A landscape with many valleys, sampled at points; each row gives a point and its height.
A ball rolls from a point to the lowest of its 2 nearest points, and stops where none of them is lower. Distance is the straight distance between rows; heights are no part of it.
Q318: [103 140 141  82 117 112 162  58 143 109 113 137 135 133 197 169 124 140
 128 147  97 153 152 149 122]  (h 52.6)
Q541: [120 115 143 110 144 130 153 153 151 191 105 134  83 108 135 186  74  89
 147 102 139 103  59 135 119]  (h 73.4)
Q33: [128 136 104 119 117 129 129 156 173 190  93 124 139 130 114 109 127  91
 122 116 161 104 125 136 122]  (h 86.3)
Q111: [ 88 117 101 109 156 128 107 113 103 163 102 133 107 110 125 205  96  94
 121 121 135 102  93 127 142]  (h 27.8)
Q191: [ 82 117 159 104 144 143 127 109 135 154 132 140 117 113 120 158 113 110
 148 127 163 118  85 131 113]  (h 41.0)
Q23: [144 104 120 145 127 142  86 150 113 164 115 125  92 156 127 142 113 110
 132  73 108  89 111 104 118]  (h 74.7)
Q581: [134 186 107 151 144 140 119 169 107  72 165 100 159 115 111  59 159 155
 132 125 108 146 176 149 112]  (h 64.1)
Q176: [180 106 155 128 100 116 166 112 140 104 155 142 106 119 130 138 125 130
 136 151 128 117  87 102 123]  (h 26.3)
Q564: [112 123 129 110 138 137 151 123 119 205 123 131  71  88 107 221  46  93
 121  92 143 115  46 142 116]  (h 75.8)
Q373: [131 125 135 105 134 164 136 143 141 139 134 116 164 125 139 147 141 109
 126 152 144 113 110 118 102]  (h 54.1)
Q156: [162 115 141 171 134 133 120 186 119 143 132  94 133 116 111  90 151 129
 132  89 113 132 102 101 139]  (h 87.0)
Q19: [115 108 111  97 122 124 161  99 140 155  83 124 145 118 173 174 120 133
 135 127 120 144 107 137 145]  (h 39.5)
Q699: [ 63 110 147  89 151 125 136  67 128 165 118 140 120 126 117 197 117 139
 152 126 131 119 115 132 129]  (h 35.0)
Q661: [153 129 126 177 114 135 111 181 118 115 138 100 144 114 137  64 159 142
 114  97  97 157 141 116 118]  (h 85.7)
Q584: [ 75 134 160 121 129 141 126 103  89 127 113 103 129 152 104 152 139 125
 102 110 137 127 166 142 132]  (h 35.1)
Q462: [139  90 112 120 121 126 127 108 139 150 102 146 105 136 121 149  78 113
 132 112 151 110 105 128 149]  (h 18.7)
Q535: [121 137 154 134 136 175 117 141 134  99 156 100 163 136 119 116 155 131
 146 139 130 125 128 109 113]  (h 57.9)
Q270: [130 116 129 167 138 110 111 174  57 104 151 120 103 118  87  97 148 124
 151 133 133 131 123 116 132]  (h 68.7)
Q802: [155 151 121 156 136 154 105 163 128  63 160 111 156 128 112  85 138 139
 152 132 122 134 152 117 122]  (h 61.1)
Q850: [131 149 121 139 107 128 122 138  97 117 133 120 148 135 103  93 148 134
 122 150 155 140 159 134 112]  (h 20.3)
Q116: [119  94 124 154 149 115 106 172  89 123 136 145  86 122 117 108 130 114
 122 114 120 109 119 117 138]  (h 66.8)
Q758: [114 132 106 139 129 151 117 154 168 143 108 116 153 133 118  98 134 108
  99 108 135 122 164 133 133]  (h 84.1)
Q254: [115 114 142  80 103 127 179  97 147 102 109 132 113 127 186 172 106 109
 160 134 114 148 116 144  95]  (h 47.1)
Q372: [121 113 121  87 126 106 163  57 109 151 108 130 122 119 142 191 106 152
 133 145 128 143  90 145 155]  (h 38.7)
Q139: [118 138  94 184 137 150 137 195 146  97 150 111 164 129  87  72 160 167
 134 146 111 162 176 133 144]  (h 76.3)
Q246: [ 96 141 119 101 123 130 126 105 124 137  87 150 134 155 124 161 108 121
 122 150 168 118 159 152 140]  (h 22.4)
Q509: [154 134 122 157  88 126 131 129 146  73 157 150 124 142 121  66 125 148
 106 149 133 152 174 133 113]  (h 39.6)
Q998: [145 109 139 104 124 120 160  87 137 136 119 145 110 113 145 156  88 140
 146 137 144 150  47 137 167]  (h 33.1)
Q240: [ 91 107 103  97 142 124 140  92 123 165  90 135 123 100 175 187  80  96
 136 129 131 120 109 142 115]  (h 33.9)
Q951: [169 145  95 159  95 126  90 155 153 118 139 130 149 122 137  55 141 147
 114 110 122 176 151 118 104]  (h 84.0)
Q135: [105 106 108 165 146 111  92 133 122 134 120 136 116  99 115 115 139 109
 133 108 124  90 143  94 126]  (h 64.6)
Q193: [ 75 120 120  94 168 136 116  90 125 179 119 120 139 148 122 173 137 122
 104 121 117 103 140 138 140]  (h 28.0)
Q995: [142 148 134 160 145 156  97 187 137 135 111 126 144 120 142 108 113 113
 137 129 157 119 103 119 143]  (h 66.9)
Q17: [115 193 108 146 134 132 111 135 133  82 155 119 170 117 127  80 155 165
  99 139 119 169 206 157 113]  (h 67.1)
Q245: [111  93 145 127 142 123 142  99 111 150 149 157 102  96 146 178 126 151
 128 144 119 110  83 103 121]  (h 60.7)
Q878: [135 165 123 130 104 137 135 184 177  76 160 135 147 140  93  67 161 140
 132 152 150 176 162 150 108]  (h 80.6)
Q823: [151 123 134 117 147 155 117 147 122 147 151 140 124 138 120 159 115 116
 146 152 152  89  89 111 105]  (h 50.1)
Q659: [138 148 117 149  70 116 135 126 157 118  97 116 163 113 131 122 161 152
 128 122 134 162 159 110 116]  (h 33.6)
Q601: [132 162  79 154 125 130 124 224 143  94 152 128 150 135  79  55 150 151
 144 156 139 187 176 161 126]  (h 78.3)
Q550: [120 132 159  90 123 111 177   5 117  98 156 130 107 146 143 195  84 147
 120 161 110 151 113 150 153]  (h 58.2)
Q249: [142 114 124 176 142 138 136 222 121 109 155  99 137 140  87  63 158 142
 152 127 106 157 132 128 152]  (h 74.4)
Q770: [ 89 117 102 102 166 142  92 125 118 160 112 123 140 121 148 146 132  95
 116 111 121 110 111 128 130]  (h 21.2)
Q562: [132 114 133  82 122 135 128  64 112 134 116 111 110 134 143 178  87 123
 145  74 117 134  95 141 120]  (h 73.2)
Q721: [138 152 129 141 104 118 135  95 105  78 160 129 143 142 128  91 148 151
 101 174 126 155 165 138 129]  (h 30.6)
Q684: [102 150 129 142 127 134 123 136  75  97 119  86 153 137  81 128 149 118
 116 125 140 128 179 138 138]  (h 28.7)
Q624: [115 142 161 116 126  95 156  45 155  86 149 139 141 160 142 141 141 160
 108 184 101 156 185 132 166]  (h 46.8)
Q619: [108 159  84 150 142 139 108 155  93 139 111  79 166 137  89 118 150  98
 104 122 129 107 185 136 126]  (h 33.2)
Q415: [103 149  85 160 135 137 105 186 111 164 103  82 122 136  93 107 156  73
 113 110 116  88 156 126 117]  (h 27.3)
Q603: [138 173 126 133  97 106 117 118 145  75 124 132 147 113 140  97 180 158
 133 125 118 166 153 124 122]  (h 26.6)
Q142: [119 111 142 130 145 107 139  49 149 124 137 140 144 131 124 142 124 164
 110 156 117 122 168 118 170]  (h 53.1)
Q385: [122 111 136 115 131 117 133  99 143 120 126 154 121 119 172 134 155 159
 122 120  92 120 136 117 126]  (h 66.1)
Q574: [156 108 132 112 109 130 114 142 144 166 126 155 117 160 122 100 105 118
 145 139 173 131 100 131 114]  (h 27.9)
Q959: [119 105 143 113 127 109 147  59 132 130 137 153 100 102 173 150 117 158
 153 127 102 125  89 117 119]  (h 63.3)
Q396: [132 134 134  97 139 151 108 100 101 122 122 122 111 144 104 186 101 123
 126  86 138 100 107 135 137]  (h 75.5)
Q413: [154 115 119 131 113 115 112 167 149 115 134 146 117 145 121  91 164 143
 142 103 111 133 133 114 123]  (h 70.6)
Q179: [135 103  96 127 122 129 106 111 135 136 111 144 127 143 110 114  88  95
 120 127 157 109 156 128 130]  (h 8.0)
Q54: [165 153 148 125 126 112 156 143 122 102 156 120 130 113 114  72 176 148
 111 142 122 143 104 139 138]  (h 19.8)
Q834: [108 108 138 123 163 125 131  71 106 133 157 131 144 108 128 171 137 141
 108 158 116 116 130 113 137]  (h 57.5)
Q8: [159 125 132 179 154 107 120 252  95 134 163 101 115 143  84  45 131 112
 172 116 108 153 127 143 134]  (h 72.6)
Q5: [ 67 135 153 125 116 133 141 112 139 145 106 121 141 149 127 145 157 140
 112 126 124 120 194 130 111]  (h 41.2)
Q796: [146 171 136 107 113 115 145 110 131  88 120 126 153 111 144 133 167 151
 118 150 134 140 129 137 147]  (h 18.6)
Q891: [138 115 108 126 102 138 103 138 130 157  93 121 116 139 153 141 100  79
 131  90 122 109 130 114  93]  (h 76.8)
Q950: [131 142 126 109 119 125 130 110 141 124 104 158 134 127 140 148 120 141
 154 154 163 110 124 129 131]  (h 26.2)
Q763: [ 95 120 127 161 149 133 124  99 140 128 124 140 151 129 117 121 121 153
 100 143 134 107 195 123 152]  (h 57.8)
Q180: [130 121 116 127 128 123 133 172 103 147 132 101 123 121  99 113 157  78
 106 113 126  96 138 130  98]  (h 20.2)
Q381: [162 115 155 110 125 128 133 131 135 158 125 146 104 137 119 134  89 127
 143 125 167 128  60 136 150]  (h 26.8)
Q350: [155 126 132 114  94 121 128 123 146 160 128 152 132 146 157  92 135 153
 143 150 149 161  89 131 118]  (h 19.4)
Q617: [118 108 125  93 159 134 138  36 131 159 132 116 121 105 123 199  71 138
 125  84 108 117 108 135 144]  (h 70.8)
Q546: [160 113 151 136 101 124 150 129 145  78 156 152 107 132 149  98 123 122
 117 152 129 137 128 123 112]  (h 34.4)
Q809: [122 152 159 115 109 103 147  60 117  89 164 135 120 144 139 100 163 158
 111 159 109 146 129 140 135]  (h 38.4)
Q456: [123 118 146  75 151 149 127 129 109 152 154 141 105 133 126 190 111 112
 141 134 143 123  55 134 114]  (h 45.8)
Q199: [131  97 128 126 103 144 119 100 146 124 112 119 132 135 151 116 109 112
 113  84 112 138 146 118 115]  (h 79.3)
Q260: [163 149 127 161 136 148  84 198 143 112 140 133 144 151 114  70 122 135
 158 129 150 152 126 123 134]  (h 64.2)
Q904: [116  90 117 135 147 144 133  72 137 174 126 111 125 111 127 194  89 119
 103  98 104  88 131 107 123]  (h 67.9)
Q268: [130 157 147  93 113 104 186  45 161  78 129 144 118 125 184 152 123 160
 141 163 100 143 109 141 148]  (h 57.3)
Q450: [130 102 143 136 158 120 112 156 105 132 124 141  92  90 143 148 114 107
 114 104 122 114  75 115 142]  (h 68.6)
Q369: [174 162 138 119  95 103 134 150 137  99 117 140 128 123 136 127 165 148
 162 142 140 133 103 111 127]  (h 8.4)
Q463: [113 136 117 163 148 143 139 140 111 138 166 112 170 114 127  77 159 152
  88 160 115 134 174 137 115]  (h 33.8)
Q342: [130 136 129 136 155 135 153 155  93 105 182 106 150 119 110  69 172 143
 117 168 118 144 127 147 129]  (h 26.9)
Q953: [ 90 107 114 154 150 151 132 122 134 177 107 106 117 116 124 171 117  96
  76 108 106  68 137 117 128]  (h 64.9)
Q889: [160 122 149 162 135 132  92 191 132 175 103 129 116 135 145 141  86  97
 146 119 145 120  73 105 136]  (h 69.2)
Q833: [155 116 119 116 148 128 126 147 132 102 140 143 125 135 131 132 161 145
 128 128 105 105 121 116 150]  (h 68.5)
Q547: [135 157 137 102 112 113 116 173 148 115  92 157 119 128 133 123 142 122
 166 124 158 128 115 131 127]  (h 17.3)
Q391: [167 118 164 133 143 111 119 168 136 181 117 143  81 114 145 171  73 103
 155  93 131 111  56 110 122]  (h 71.3)
Q882: [ 97 124  99 159 152 127 113 125 130 163 103 136 125 127 119 138 131 128
 103 127 124  68 168 118 143]  (h 61.8)
Q174: [129 132 112 143 101 153  98 130 168 111 115 129 155 135 157  95 118 128
 104 102 124 166 168 129 107]  (h 81.6)
Q637: [121 122  81 177 149 132 126 175 106 152 150 115 157 112  99  63 140 132
 112 161 130 118 166 135 124]  (h 39.7)
Q832: [142 133 135  98 113 133 115 108 108  84 118 122 116 159 123 148 133 130
 129  92 119 120 141 134 134]  (h 77.7)
Q529: [122 138 182 104 125 115 181  39 143  78 152 121 127 145 125 177 115 146
 112 171 121 133 146 137 157]  (h 53.4)
Q663: [152 124 142 101 125 111 140 148 105 130 151 125 117 117 125  96 157 101
 105 131 131 130 103 137 106]  (h 10.6)
Q996: [146 127 122 146 118 115  71 171 119 159 112 136 107 144 129  91 139 123
 159  89 129 122 119 108 116]  (h 72.7)
Q909: [128 130 116 183 147 113 105 226  75 125 125 102 109 119  89  71 130  94
 150 114 127 128 136 127 137]  (h 70.7)
Q504: [128 109 142 110  88 117 161 109 155  86 119 141 126 127 170 134 137 120
 137 158 118 163 114 120 114]  (h 41.6)
Q291: [184 119 138 129  96 108 140 139 152 127 113 156 106 129 158 142 119 150
 163 124 123 113  95 105 123]  (h 18.0)
Q604: [ 97 147 129  91 114 113 136  62 152 135  95 144 145 154 138 155 104 142
 130 135 144 135 198 156 139]  (h 32.6)

Call two points neighbours if one is among the 2 nearest of the other. Go from one point of each pair to the other, from neighbour to neighbour, staying as low as possible. Name the highest point that can't be avoided.
Q663, Q721: Q619
Q369, Q246: Q950
Q770, Q179: Q19

Where does a ball stop that starts at each point below?
Q391: Q770
Q268: Q369
Q581: Q770
